The views of a scene show one set of named points, each view turned or mirrored, shifted and resized as a whole, with a little noise and some points left out.

Scene 1
View 1
J_340: [  1   8  10  15  18  17  -5   2   3  15   9  14  -6  13   8 -22  -7 -19
  13   3  15  -6   3  -1   0 -17 -30 -18  -6  21  29  21 -12 -35   3 -18
  -4  11   3   1  20  -1  23  30  -8  14  11 -18   4  -2  14   1  10 -13
  15  22   0  15  -7   0  18 -22   9   0]
J_484: [-15   0 -22  43  13  12  24  -7  10  20   2  10   8  23 -15 -43   7 -13
 -27  14 -10  -7  -1 -11  -8   4 -24  20 -14 -29  47  10  -1 -43  -3  -2
   3 -19   4  -8  41 -23  -9  56   5   2  12 -12 -22  17  -1  16   5 -25
  14   6 -21 -37 -30 -30   2 -21  -6  25]
J_617: [-10   2  -8  21   3  26   9  16   4  23 -11   7  15  10  -8 -19   1 -14
  11  17  28   5  -2   6  26  -8 -35   7   3  24  21  13 -20 -18  12  -7
   5   2   1   4  39 -23  -4  36 -16  18 -19  -5 -21   9  -4   9  14 -25
  -5  25 -29  34   5 -23  15 -14   4 -18]
J_214: [-10  10   4  15   4   9   1   3  10  11   6  12  10   9  -7  -3  -4   1
  27  19  27   3  -8  17  29 -16 -23  -9   3  40  12   1 -12 -16   5 -15
   3   8   4  18  34  -8   9  29 -39  14  -4  -6   4  11  20  -6  -2  -9
   0  29 -32  33   9 -11  19  -7  -2 -19]
J_867: [-22  -7 -28  48   7  15  20   3  -1  24 -11  22  20  19 -34 -50   4  -8
 -16  25   7 -10  -2 -10  20  10 -30  25  -5  -8  36  -8 -10 -30   8   5
   0 -27   4  -8  52 -39 -32  62 -24  12 -12  -8 -32  27  -7  12  14 -31
   7  20 -40 -17 -11 -33   1 -13 -10  -4]
J_927: [-12   8  -8  28  16   6  17  -9  21   5   7  -2  -2  17   5 -12   4  -6
 -13   7  -8   4   0   9 -13  -8 -16   9  -9 -14  34  21  -4 -30  -9 -17
   9   6   1  10  27  -8  12  24  14   1  19  -5   0   8  15   9  -9 -14
  11  16 -20 -15 -25 -16   5 -21   3  27]
J_260: [ 12  17  30  -4  15   9 -13   1  22   6  19   4 -13   9  29  10 -14 -14
  37  -6  18   4   3  14  -1 -36 -23 -29  -1  38  18  32 -16 -28  -3 -29
  -4  39   7  18   7  16  49   6  -6  15  29 -18  26 -11  28  -6  -1   9
  11  33   5  39  -4  13  27 -19  16  -6]
J_575: [-19  -2 -25  35   6  26   7   6 -18  21 -14  26  18  18 -27 -35  11  -1
 -10  18  44 -11   2  -2  40  15 -28   6   1  16  18  -4 -17 -21  26   5
  -9 -16   0  -5  48 -27 -20  57 -38  18 -31   3 -34  16  -3  15  14 -44
   0  13 -44  20   6 -25   5  -9   5 -24]
J_688: [ -4  10 -14  22  13  24   6  -1  -4  17  -6   5   2  12   1  -3  14  -8
  -7   6  37   0   7   7  17   6 -25  -7   0  11  18  23 -17 -22  14 -13
  -2  11  -3   5  26  -8  13  23  -1  14 -13   5 -12  -3   8  17   4 -28
   0  12 -27  28  -6 -13   8 -17  21  -3]
J_980: [ -7  12  -5  10   6  15   8   3  14   4  -4  -4   5  11   8  16   8   3
  13   8  33  16  -3  21  19  -7 -20  -9   3  28   7  22 -12 -11   7 -25
   5  28  -2  20  21   0  21   7  -6  12  -7   7   3  -6  15   7  -7 -15
  -4  22 -32  40  -3 -15  15 -11  12  -9]
J_902: [ -8  12 -11  27  17  14   5  -6   0   8  -1  15   1  22  -4 -12  13   5
 -17  10  20  -1   6   7   9   7 -14  -8  -9   4  23   8  -4 -30   7  -8
 -10   2  -5   3  27   2  10  32 -11   7   3   5  -3   9  17  10  -7 -31
  11   9 -26  -1 -20 -14   5 -12  15   8]
J_241: [-13  -1  -9  36   6  15  23   3  15  17   0   1   9  15  -9 -31  -2 -16
  -8  13  -8   5  -1  -3  -2 -10 -31  23 -11 -12  37  16 -11 -33  -7 -14
  10  -7   0   1  42 -26  -2  42   7   9   7 -13 -17  17  -2  11   9 -14
   7  20 -21 -16 -22 -26   5 -22  -8  15]
J_499: [-13  13  10  23  14  -7   3  -7  20   1  20  20   4  23  -5 -17  -9   5
  13  16 -10  -5  -5  12  -5 -15 -15  -9 -13  17  34  -5  12 -35  -7 -14
  -8   0   5  21  29   7  16  40 -35   2  31 -15  24  14  40 -14 -18  -2
  24  26 -20 -15 -18  -2  14 -14  -8  10]
J_619: [ -2   6   2  26  14  10   4  -1   9  15  13  16  -2  20  -4 -31  -3 -13
   0   9   2  -7   4  -3  -3 -10 -26   0 -11  -1  35  14  -6 -36  -1 -10
  -6   1   6  -1  25 -10  13  42  -6   8  15 -15  -2   7  13   5   7 -13
  19  20  -8  -9 -19  -7  11 -22   2   9]
J_18: [  5  17  28 -10   9  13 -18  14  16   5  13   7  -2   6  18   9 -17 -10
  56   7  32   1  -5  21  19 -42 -25 -30   5  63   2  12 -18 -16   4 -23
  -3  35   4  26  11   9  38   9 -38  21  10 -16  23  -4  28 -16   2   8
   7  41  -7  62  16  13  32 -14   8 -32]
J_454: [-10  10  -9  28  14   7   5  -6   3   8   6  17   5  19  -7 -18   5   5
  -1  13  16  -4   1   6  12  -2 -15  -6  -8  17  24   8  -1 -30   5 -11
  -7   0   2   6  30   0   6  40 -25   8   7  -1   3   9  18   3  -8 -21
  12  18 -28   0 -11  -8  10 -14   6   4]
J_432: [ -7   6  -2  17  14  23   3   4   2  19  -2   5   2  10   2 -17   2 -13
   7   3  26   5   3   4  15  -8 -27   0  -4  15  21  23 -20 -27   6 -13
  -2  12   1   2  29 -14  13  31 -11  13  -4  -3 -11   4   5   7  11 -20
   5  25 -20  20  -7 -14  15 -15  10  -6]
J_51: [ 20  16  41  -4  21   7  -9   0  31   8  30  -3 -22   5  43   9 -19 -28
  35 -11  -3   4   2   9 -23 -45 -25 -27  -6  29  27  43 -15 -35 -17 -33
  -3  47   5  15  -3  21  65   3  13  11  37 -27  31 -13  26  -3   2  15
  18  34  21  28 -16  20  30 -32  14  10]
J_591: [-14   9 -11  26  13   7   0  -4  -4   9   0  22  10  21 -12 -20   7   5
  -4  12  28  -6   5  10  18   6 -14  -9  -6  18  22   1  -2 -25   9  -7
 -13   2  -1   7  32  -1   3  38 -35  10  -2   3  -4   9  23   3  -6 -34
  10  16 -31   6  -9 -14  11  -8  10  -5]
View 2
J_927: [ -8  29  -8 -11  16  12   5  -7 -22   6 -36 -20   8  -2   6  22  17  11
   4 -33   8 -25   7  14  -6  -9 -12  -6 -14 -17   6  26 -15   5  13 -13
   8  -3 -22  -9  18   4   3  -2  18 -13  13   7  -3   6 -21   9 -19  -6
 -14   2   2 -14  27 -25  10  -1  -1  -3]
J_902: [ -2  14 -10  -5  20  17 -11  -5 -32   7 -31  -8  24   2   5  25  33  14
   2 -27   6 -28  14  13   0  10  -4 -15  -6  -7  15  20 -15  -1   4  -1
   0 -10 -29 -11  19  -7 -11  -5   0 -12  24   7  -3   2 -20  -4 -35 -10
 -16  -4   7 -16  15 -13   5  -7  -2  -5]
J_340: [-20  19 -17   0  20   0  -2  -8 -18  25 -19   1   8  -4   6   3  18   6
   0 -23   2 -22  20  12  -2 -23   9  -8   2   1  -7  37  -5   9   6 -10
   6 -11 -15  -3  11   8  10   4  18  -5   5   5 -18  14 -12   3 -15  -8
 -18   3   8 -14  21 -18  -2   2   7   9]
J_241: [ -9  39 -26 -22  22  13 -11   8 -19  -2 -45 -27   0   3   4  18   5   3
  17 -29  -9 -30  10   8  -2  -2 -32  12  -8   1   8  19  -9   5  21 -10
  13 -15 -30   9  38  -6   5 -20  20  -6  16  17 -13 -10 -10  13 -28   1
 -32  -3   2  -9  37 -32  13   2 -16   2]
J_688: [  4  19 -17  -2  15  14 -13  -7 -29  20 -26   1  27   9  -7  -2  29   9
   0 -34   7 -44  30  17   7  12  -2 -22   9   4   8  23 -13   7   0  -7
   3 -21 -16  -4  23  -2 -12   2  12   8  25  13  -5   4 -23 -12 -37  11
 -13   1   9 -17  17 -24  -3  -2   1  -4]
J_575: [  3   1 -35  -1  24  14 -54   5 -34  10 -28  17  31  26  -5   7  32  16
  20 -18 -19 -40  35   0   4  39 -17  -2  23  27  24  11   7   4  11  13
  -3 -32 -31  15  40 -21 -15 -24  -4   9  30  26 -13 -15   4 -11 -61   0
 -30 -15  12  -4  15 -17  -5  -5 -12  -1]
J_980: [  3  12 -14   0  12   9  -5 -29 -23  19 -26   0  31   7 -24   6  30   4
   6 -44  24 -34  26  24   6  12  16 -25  15  -5  14  28 -12   6   4 -17
  13 -12  -7  -8   7   5  -7   2   8  24   4  10  15  16 -29 -13 -27  16
  -4  -6  -1 -10  22 -38  -6   1   6 -14]
J_484: [ -5  40 -18 -19  24  19 -12  18 -31  -7 -48 -34   3   3  15  27  17  12
   8 -26  -8 -34   2   8  -3   4 -38   2 -22  -6  16   9 -14  -1  11  -2
   2 -20 -36   0  44 -16  -7 -14  16 -22  38  19 -14 -12 -16  11 -34 -11
 -31   1   7 -16  31 -23  15  -1 -18   0]
J_454: [ -8   9 -14  -1  23   9 -16 -10 -29   5 -29  -4  20   2   5  26  28  14
   5 -27   2 -24  13   9   1   6  -4  -7   0  -2  16  21  -7   3  13  -4
   3  -5 -23  -7  17 -11  -3  -7  -3 -12  12  14  -1   3 -11   1 -32 -11
 -20  -7   5 -11  20 -11   2  -2  -5  -2]
J_260: [-23  14  -8   2  16  -6  18 -39 -11  34  -9   4  14 -11 -10   7  22   4
  -5 -30  27 -15  19  23  -2 -34  39 -21   7 -13  -8  52  -6  14   1 -25
  16   2   6 -16 -20  24  19  16  22   2 -17  -9  -2  36 -24   5  -1   0
  -2   4   2 -17  24 -24  -6   5  20  -1]
J_432: [ -2  17 -22  -5  20   9 -16  -8 -22  17 -24  -2  19   6  -8   3  22   4
   8 -28   5 -34  27  15   5   4   2 -11   7   9   2  25  -3   8   5 -11
  10 -19 -16   1  19   2  -1  -3  12  11  10  12  -7   5 -12  -5 -27   5
 -15  -1   7 -11  21 -29  -2   2   2   2]
J_499: [-29   7 -11  -3  26   2  -5 -29  -9   1 -31 -11  14  -8  10  51  25  19
  16 -20   2   1  -6   8 -12 -20   8   8  -9 -21  22  27  -4   5  23 -14
  12   8 -27 -12  -3  -2  10 -12  -3 -28 -11   2   7  19 -14  18 -17 -23
 -13 -16  -2  -4  29  -2   9  -8  -8  -8]
J_617: [ -6  23 -31  -9  25  11 -34  -2 -17  11 -35   4  17  13  -8   5  19   2
  20 -23  -6 -34  28   5   1  18 -15  -1  14  18  13  20   2   4  15  -6
  11 -24 -22  12  34  -6   3 -20   3  10  10  23 -12  -2  -1   0 -41   8
 -28  -7   5  -5  26 -31   0  -1  -7   3]
J_619: [-18  28 -14  -6  24   7  -6   2 -18   9 -29 -10   2  -6  13  19  16   7
   5 -20  -7 -19   9   7  -1 -16 -12   0 -11  -2   3  27  -4   7  13  -5
   6 -11 -23  -3  21   1   7  -6  14 -21  15   7 -17   6 -11   9 -19 -14
 -26   3   3 -15  24 -16   9   0  -4   6]
J_867: [ -7  21 -31 -15  28  16 -48  18 -27  -3 -43  -9  12  13   8  24  21  10
  26 -16 -30 -32  18  -5  -2  27 -44  19   8  22  21   7   5   1  22   5
   0 -23 -38  21  54 -27  -6 -32  -2  -9  22  31 -19 -25   8   9 -51  -2
 -39 -14   5  -3  29 -16   6  -7 -25   3]
J_214: [-13  -3 -24   3  24   5 -28 -31 -17  20 -20  16  28   7 -15  18  29  12
  21 -32   8 -19  26  12   1  11  19  -7  23   5  19  31   4  11  15 -12
  19  -7 -12   1   2   1   5 -13  -5  13 -12  16   7  14 -11  -1 -34   4
  -9 -17  -2  -2  24 -24  -9  -4   4  -6]
J_51: [-28  32  -4  -4  14 -10  40 -36  -5  37  -9  -6  -2 -24   0   0   9  -2
 -11 -37  29  -9  10  26   2 -57  36 -19  -8 -24 -22  57 -12  15   3 -32
  17   2   5 -24 -20  33  29  22  37   0 -21 -13  -5  44 -35   9  16  -5
   1  15  -1 -22  30 -32   3   7  22   4]
J_591: [ -5   0 -15   0  21  12 -25 -13 -32  11 -23   6  32  10   4  29  36  19
   7 -24  -4 -20  20   5  -3  13   0  -7   5   1  22  20  -6   4  13   0
  -1 -10 -28  -2  17 -13  -9 -10  -4 -12  16  14  -1   2  -8  -7 -41  -9
 -17 -11   8 -10  15 -10   1  -7  -4  -7]
View 3
J_927: [ 11   5  -4 -27 -23  -9   9  24  18   7  12  19  15 -17 -36  25   0  15
 -18  14  21   9  -8  -6  -5   5   9 -21  -2 -11  -2   9   2  14  12   1
  -9   2  -3  -7 -18 -14  -3 -12 -12   1 -19 -20 -20   7   6  12  21   8
   8   6  -5 -10   2  25   9  -8  18   3]
J_902: [ 26   0   9 -25 -19  -7  17  27  23   9  19  13  16 -10 -25  17  16  19
 -18  -1  40   5 -17  -3 -22   2  -2 -26   0  -9   8  15  -7  21   6  -6
  -3   1   2  -1 -14  -2  -1  -8 -16   5 -13  -9 -27  -7   3   6  23  16
  18   2   2 -10  11  32   6 -11  -4   9]
J_340: [  5   3  14 -23 -13  -2  20  14  20  17  -3  18   7 -13 -24  29  -2  24
   0  17  17  15 -15   1 -27   2  16  -8   2 -10   5  -1 -12  11  20  -5
   2  15 -13  -1 -10  -9   0  -1  -5   3 -10   1 -21  12  11  18   1  -4
  14  -4  -9 -11  -4  28  -8  -7  21   3]
J_619: [ 10   2   2 -31 -24  -1  19  21  17  20   7  23  12 -18 -34  15 -10  23
 -14  23  20   5 -16   2 -12   3   7 -18   0 -16   5   6  -9  23  22  -8
   4  -7 -10  -3 -13 -15  -7  -9 -14 -11 -15  -4 -13  -1   7  16   9  10
  11  11  -7 -10   3  28   5   3  16   1]
J_51: [-37  19   7 -23  -9 -19   0  -1   7   2 -13  15 -19  -8 -28  59  -5  30
   3  24 -15  32  -1 -15 -10  36  40  15   5  -9 -12  -6  -3 -11  18   5
  -4  34 -32   3 -17 -26   3  -8  13  22 -21 -20 -15  45  27  15  -5 -20
   1 -17 -27  -1 -20  31  -4  -8  66 -20]
J_454: [ 25  -1   9 -20 -12 -11  12  21  20   8  19  10  15 -16 -17  17  10  19
 -12   6  35   7 -13   7 -25  -2   1 -26  -3  -8   9   3  -7  22   4  -4
 -11  -8  -2   5 -15  -2  -2  -7 -15   3 -12  -6 -21  -6   9  11  12   8
  10  11  -4 -12   7  25   3  -9  -2  11]
J_18: [  3   5  38   7  20 -27  -1  -3  11  -1   1  -9 -16   0   9  53  16  27
  22   8   4  21   3  12 -43  19  29   9  -7   5 -10 -36  -5  -3   0  -1
 -25  25 -20  12 -14   5   7   8  10  31   6 -15 -24  25  38  21 -29 -32
  -3 -10 -26  -3 -13  33 -34 -24  25   3]
J_214: [ 27  -8  27   7  10 -23   4  15  20   4  14  -8   0 -11   6  32  18  21
  19   0  20   6  -3  20 -44  -2  13 -12 -14   3  -1 -33  -3  12  -2  -6
 -25   3  -5   4 -10   8   0   7   2  16   8 -15 -32   8  27  27 -13 -24
  -2   4 -13  -6  -3  20 -32 -24  -2  14]
J_688: [ 36  -6  16 -19  -8  -4  26  33  19  15  12  13  21  -9 -22  34   9  17
   0  -6  32   2 -17  -7 -34  -7  -1 -24   4  -8   7  13  -8  12   4  -8
 -12  23   4 -10 -12  11   3   4  -7  10  -7 -15 -40   4   0  12  15   4
  29 -16   6 -14   7  22 -18 -22  -2  15]
J_241: [ 32 -14 -12 -28 -27   4  20  43  16  27   9  24  28 -28 -43   9 -23   7
 -11  20  17  -5 -11  -2   1 -22  -1 -32  -4 -14   1   4   7  22  23  -6
 -14 -11   8 -25  -8 -16 -16  -6 -19 -23  -8 -22 -24   1   1  24  27   5
  12  21   0 -11   3   8   2   0   7  12]
J_484: [ 31  -5 -14 -38 -38   7  22  42  20  20  16  29  35 -27 -49   4 -11   9
 -28  14  32  -2 -20 -11   2 -17  -4 -42   1 -19   6  26   1  28  19  -4
   1 -13   8 -20 -10 -14 -15 -11 -23 -21 -20 -15 -24  -7  -5  15  37  22
  19  18   8 -15  10  19  19  -1  -1  13]
J_432: [ 28  -8  14 -19 -12  -4  21  26  16  16  10   9  16 -13 -23  28  -2  17
   4   4  20   1 -14  -4 -32  -9   8 -20   4  -9   2  -1  -4  15  11  -6
 -10  11  -4 -10 -11   5  -1   4  -7   1  -3 -15 -33   7   8  21   8  -5
  22  -6  -4 -10   4  21 -17 -17   6  12]
J_591: [ 36  -2  20 -16 -11  -7  12  21  24   9  23   7  21 -14 -14  12  18  21
 -12   2  45   5 -16  11 -30   1  -3 -26  -6  -7  11   2 -12  26   2  -8
 -10  -9   0   5 -11   5  -1  -3 -19   6 -10  -3 -25 -11   8  14  11  13
   9  11   2 -11  14  28  -3 -11 -15  16]
J_617: [ 45 -24  17 -10  -2  -3  27  34  19  26   9   5  25 -18 -15  21  -5  13
  10   4  21  -7 -10   6 -35 -29   0 -22   0  -7   6 -13  -5  20  10 -11
 -16   8   6 -18  -3  16  -3  14  -9  -5  12 -17 -37   0   8  28  -1 -13
  23  -2   0 -14   3  13 -29 -23 -14  21]
J_867: [ 58 -23   1 -23 -21  10  31  48  27  34  23  19  37 -30 -27 -12 -14   9
 -10  15  43 -15 -17  18 -18 -39 -18 -47  -5 -16   9  -3  -8  42  17 -17
  -8 -29  11 -16  -2  -3 -21  -2 -27 -32   3  -5 -22 -23  -3  28  18  13
  13  33  10 -16  18   9  -5  -1 -34  25]
J_575: [ 67 -23  24 -10  -8   7  32  40  27  28  26   8  33 -17  -6   1   6  14
   4  -3  52 -11 -25  16 -53 -35 -17 -38  -3  -8  22  -7 -14  33   6 -16
  -9 -11  13  -5   0  21  -3  13 -21 -12  14  -1 -38 -23   1  22   2   5
  28   9  11 -15  21  19 -22 -15 -40  32]
View 4
J_18: [ 47  11  25   9  34  17   9 -32 -29 -25  -2   4  -6 -11  34  14  26  -4
 -11  25 -42 -36 -34 -12   0  22   9   1  -7   2   6 -24  15 -14  -7   7
  13  28   1  13  -9  34  27 -16  -9 -12  -7   7  -1  11  12  -5  -4 -12
 -20   9   5   7   9  -3 -30  39   6  -5]
J_484: [-21  34  21   9 -12  22  -2  -5  31   2 -17  -7 -16 -19 -11  18  -2 -15
  33   9  -3   3  26   4  -7 -24 -19  19  -7   9  31  25  21  29   7  12
   6 -14  -7  -1   3 -19 -16   6 -27  -1   3  15   7  -8   2  45 -13 -30
  -9 -31 -31   6 -25   6  -4  -5  11   3]
J_619: [ -4  23  20   2   0  15  -3 -11  15 -20 -16   1 -15 -20   2  24   8 -11
  23  15 -11 -13  -4   5  -7 -16 -12  14 -11   3  18   8  12  16   4   5
   7  -2  -5   1  -9  -5  -4   6 -33   6   5  11   5   0   8  34 -10 -24
 -11 -13 -14  -3 -12   1 -18  12  17   7]
J_241: [-13  42  22  11 -12  28   3 -16  24  -2 -15  -6 -11 -13  -3  24  -6  -9
  23  14 -10  -8  14   5  -9 -18 -20  18  -7  13  36  14  19  23   3  17
   2 -22 -10  10   1 -14 -13  11 -32  -9   2  14  -9  -4   0  37 -10 -33
 -10 -24 -25  13 -16  12 -13  -5  11  -2]
J_260: [ 36   2  23   9  34  29   0 -20 -15 -24   5   7 -14 -25  23  21  21 -13
   3  19 -33 -26 -39  -2  -5  14   1  17  -8   5  -3 -23  14  -3  -7   2
  17  21   7  13  -6  19  11  -8 -33  13  -1  17  13   8  15   1  -9 -12
 -26   5  -4   5  -1  -5 -19  34   8 -14]
J_214: [ 17  30  26  12  11  13  14 -24  -8  -3 -14  -1  -4  -7  16  14  15   6
  -8  18 -29 -20  -3 -13   0   2   2   0  -9   5  23   2  22   1   4  13
   7  15  -4  11  -4  14  16 -13   6 -33  -8   2 -10   4   8  14  -2 -24
 -12 -13  -7   2   6   2 -19  26   8   8]
J_51: [ 42   1  22   7  39  39  -9 -19 -13 -36  12   9 -19 -35  16  31  20 -24
   6  17 -28 -37 -52  10  -9  13  -5  26  -9   5  -8 -35  13   1  -8   5
  18  14   3  13  -9  16   4  -1 -55  34   8  27  16   5  14  -3 -13  -9
 -37  11  -9   9  -7  -4 -23  33  11 -25]
J_867: [-33  57  24   7 -28  13  10 -13  36   5 -32  -9  -8   0  -8  19  -6   1
  24   8  -5   4  38  -2  -1 -29 -18   7  -3   8  49  40  21  26   8  18
  -2 -25 -16   1  -5 -19 -14   3  -7 -31   0   1 -18  -6  -5  57  -5 -39
   1 -34 -24   3 -12  16 -14  -4  14  19]
J_591: [ -4  22  27   6   2   6   7  -9   7   0 -25  -2  -7 -12   3   9  13  -3
  13  13 -19  -1  15  -5  -2 -12  -5   1 -10   0  24  21  17  15   4   5
  12  14  -2  -5  -1   0   7 -13   0 -23  -4   2   8  -2   5  32 -12 -25
   0 -17  -9  -3  -8  -5  -8  16   8  21]
J_688: [  9  13  23   9   7  15   5 -19  -7   8 -13  -5   1 -14  14   1   2 -15
  15   8 -28  -7  25   4 -12   7  -5   5 -12   9  28   6  11  15  -1  13
  20  10   3   6   6  -1   4  -4  -7 -13 -13  19  11  -1   9  18 -11 -31
   1 -17 -14  12 -19   1 -11   3   5  13]
J_499: [ -2  29  33  10  10  20  -4  -3  23 -18 -13   3 -27 -21  -7  29  24   9
   6  20  -2 -11 -27  -8   6 -24  -3  15  -5  -8   5  17  28  11   9  -2
  12   9  -9   1 -10   7   5 -11 -21  -5  10   2   4   5   4  35 -11 -14
 -24 -11 -18 -10   2  -1  -3  38   9  -1]
J_575: [-13  35  20   3 -17 -13  19 -23   3  10 -37  -2  11   3   8  -1  -2  -5
  16   9 -29   2  47  -7  -5  -6  -3  -9 -14   7  49  25   8  15   2  18
   5   3  -3  -4  -3  -4   7  -5  16 -42 -16   0 -10  -7   3  41  -5 -36
  16 -24  -6   2  -7   6 -21  -5  13  35]
J_454: [ -3  23  27   5   4  15   3 -10  10  -4 -20  -3 -12 -17   1  13  15  -2
  12  13 -17  -7   6  -3  -1  -9  -2   7 -10  -2  20  16  20  16   3   5
  12   8  -4   0  -3   0   4  -9 -10 -15  -3   5   9   1   4  30 -11 -23
  -5 -17 -15   0  -8   1  -8  19   7  12]
J_980: [ 26  12  28  18  21  29  13 -25 -12   7  -2  -5  -4 -17  17   4   6  -9
  -2  11 -37 -13  13  -6  -8  16  -2   8  -5  12  22  -5  22   6   1  15
  19  17   3  16  10  11  11 -14   2 -24 -15  20   9   4  12   5 -10 -25
  -9 -15 -15  15 -12  -1  -6  10   2  -1]
J_340: [  8  16  19   0   9  15   0 -16  -5 -20 -14   3 -10 -22  15  17   8 -17
  17  14 -26 -18  -7   3  -9   0  -5  13 -13   5  15  -8   8   7  -5   6
   9   5   0   2  -9   1   5   4 -27   6  -2  14   6  -1   9  23 -10 -21
  -9  -5  -4   2  -8  -2 -24  17  16   5]
J_927: [  2  20  25   8  10  32  -4  -9  13  -6  -8  -4 -15 -25  -1  19   4 -11
  17  11 -12 -11  -5   5  -6 -14 -10  18  -5   6  14   6  22  15   5   6
  13   0  -4   7   0  -3  -6  -1 -30   2   2  18  11  -1   6  28 -14 -22
 -16 -18 -22   7 -17   1  -4  11   8  -2]
J_902: [ -3  15  27   5   4  16   1  -6   7   3 -17  -5 -10 -21   2   6  10 -10
  16   6 -15  -1  15   1  -6 -11  -5   9  -7   0  17  16  20  20   4   6
  20  10   1  -3   3  -4   0  -6 -10  -8  -3  11  13  -1   9  30 -11 -25
  -1 -18 -16   2 -15  -6   0  11   7  14]
J_617: [  7  33  20   9  -4   8  16 -34  -6   0 -20  -1   6   0  21   6  -2  -7
   9  14 -33 -15  22  -3  -7   4  -4   0  -9  14  41   5  12   6  -2  20
   4  -2  -5   8  -4   2   4   0  -1 -29 -12   4 -12  -2   4  19  -3 -33
   2 -15  -7  13  -6  11 -28   1  10  12]
J_432: [  3  20  18   3  -1   5   9 -22  -6   0 -21   1   3  -9  14   5   3 -14
  16  12 -30  -8  18  -2  -8   2  -2  -1 -13   9  31   5   9  10  -2  16
  12   5  -2   3  -1  -1   5   0  -8 -18 -11  12   2   1   6  25 -11 -30
   1 -13  -9   8 -12   2 -20   3  10  15]

Which points are out of place in each view (at most two, in the order of its rows)? Write none if all are in place.
view 1 => J_484, J_927
view 2 => J_617
view 3 => J_214
view 4 => J_867, J_432
